A landscape with many valleys, sampled at points; each row gives a point and its height.
A ball rolls from a point to whichever of its 3 nearest points has the largest drop for the distance, and stops where none of them is lower. Distance is the straight distance between rows; heights are no part of it.
K_75: [146 135  66 139  95  84 113 120 206 119 147 181]  height 16.8
K_817: [138  93 128 163 142 149 144  78  77 152 147 124]  height 62.1
K_583: [155 137  91 196 115 109 155  71 121 111 165 151]  height 12.8
K_139: [147 101 117 172 135 139 152  71  88 143 154 130]  height 46.7
K_510: [125  96 167 131 162 160 118 122  51 156 146  89]  height 40.9
K_819: [138 135  77 148  97  91 127 120 193 116 134 174]  height 15.6
K_89: [127 149 190 103 155 151 103 175  69 125 121  65]  height 51.7
K_371: [128 107 183 123 167 162 103 147  37 151 144  76]  height 41.9
K_465: [120 159 139  29 139 136  82 218 149 140 102 108]  height 71.7
K_779: [135 125 115 169 117 127 155  85 123 120 138 139]  height 11.0
K_863: [130  94 143 150 150 157 140  92  68 152 140 110]  height 23.4
K_827: [112 124 125 114 116 124 139 134 156 124 104 142]  height 80.1
K_108: [121 126  99 115 105 103 127 132 188 128 113 159]  height 12.6
K_644: [123 122  79  95 102  96 116 139 205 140 127 159]  height 35.2
K_729: [149 139  51 131  95  77 100 125 219 118 159 184]  height 18.1
K_158: [119 159 172  69 144 143  98 203 114 123  99  96]  height 62.3
K_433: [113 121  97  75 107 108 118 149 194 146 113 154]  height 10.9
K_133: [150 113 106 179 126 129 156  73 102 130 156 136]  height 24.0
K_840: [139 138  99 172 104 105 147  99 157 107 136 158]  height 11.7
K_925: [125 118 131 154 127 134 152  89 114 130 128 127]  height 19.2
K_501: [112 127 170 114 143 148 126 143  99 128 112  98]  height 10.5
K_856: [122 128 184 113 157 162 110 153  56 139 136  67]  height 43.2
K_427: [132 131 109 152 104 112 145 109 161 117 119 157]  height 11.8
K_621: [113 139 177 103 149 150 116 163  98 125 109  87]  height 56.3
K_101: [128  87 159 139 158 164 126 106  55 156 143 100]  height 39.8
K_197: [149 144  78 173 102  90 132 106 178 100 145 176]  height 13.4
K_992: [157 150  67 167 100  82 121 110 196 100 155 183]  height 17.0
K_885: [136 112 125 169 129 133 156  78 108 132 141 128]  height 15.5
K_512: [145 133  99 182 110 110 153  82 139 110 148 152]  height 11.9
K_557: [113 151 158  66 142 142 107 199 131 126  93 107]  height 67.6
K_350: [104 131 121  51 128 130 108 181 165 139 101 130]  height 72.0
K_686: [108 127 153 110 128 137 134 144 137 122  99 120]  height 90.3
K_16: [113 120 172 122 147 154 128 133  88 131 118  92]  height 36.0
K_493: [158 114  93 194 129 125 158  59  93 131 175 144]  height 22.3
K_551: [108 131 163 110 136 146 132 141 118 126 106 108]  height 66.6
K_734: [131 126  72 111  96  91 115 129 206 133 131 170]  height 19.0
K_492: [114 136 185 109 154 155 116 156  81 128 119  82]  height 47.3
K_40: [114 118 152 136 135 145 142 114 108 131 116 111]  height 64.6
K_731: [109 123 127  99 120 121 131 150 161 130 101 143]  height 82.3
K_395: [130 127 114 159 111 118 152  96 143 117 124 143]  height 11.4
K_100: [122 157 188  91 149 148 102 189  86 121 109  75]  height 22.1
K_297: [120 108 157 137 149 152 139 108  86 141 128 101]  height 46.4
K_688: [151 156  81 190 104  87 132  95 168  90 159 175]  height 18.0
K_982: [117 121 138 134 126 135 144 115 136 124 109 130]  height 76.8
K_10: [170 117  77 202 134 121 154  61  80 128 197 159]  height 52.2
K_997: [119 162 180  79 148 145  98 201 103 120 102  85]  height 54.6
K_56: [120 121  96  96 105 106 127 142 189 134 111 156]  height 24.4
K_818: [108 139 158  85 140 141 118 171 129 123  96 112]  height 83.4
K_43: [109 146 146  51 139 135 103 195 144 136  98 120]  height 70.6

For each start below, name the point where the ball stops.
K_856 -> K_863
K_350 -> K_100
K_43 -> K_100
K_465 -> K_100
K_583 -> K_779

Call two points neighbours if one is among the 3 nearest of the other. Go from one point of each pair to the other, from neighbour to neighbour, staying as low as possible. Name the highest point that can't be avoided.
K_863 and K_779 -> K_817
K_501 and K_100 -> K_89
K_501 and K_863 -> K_297
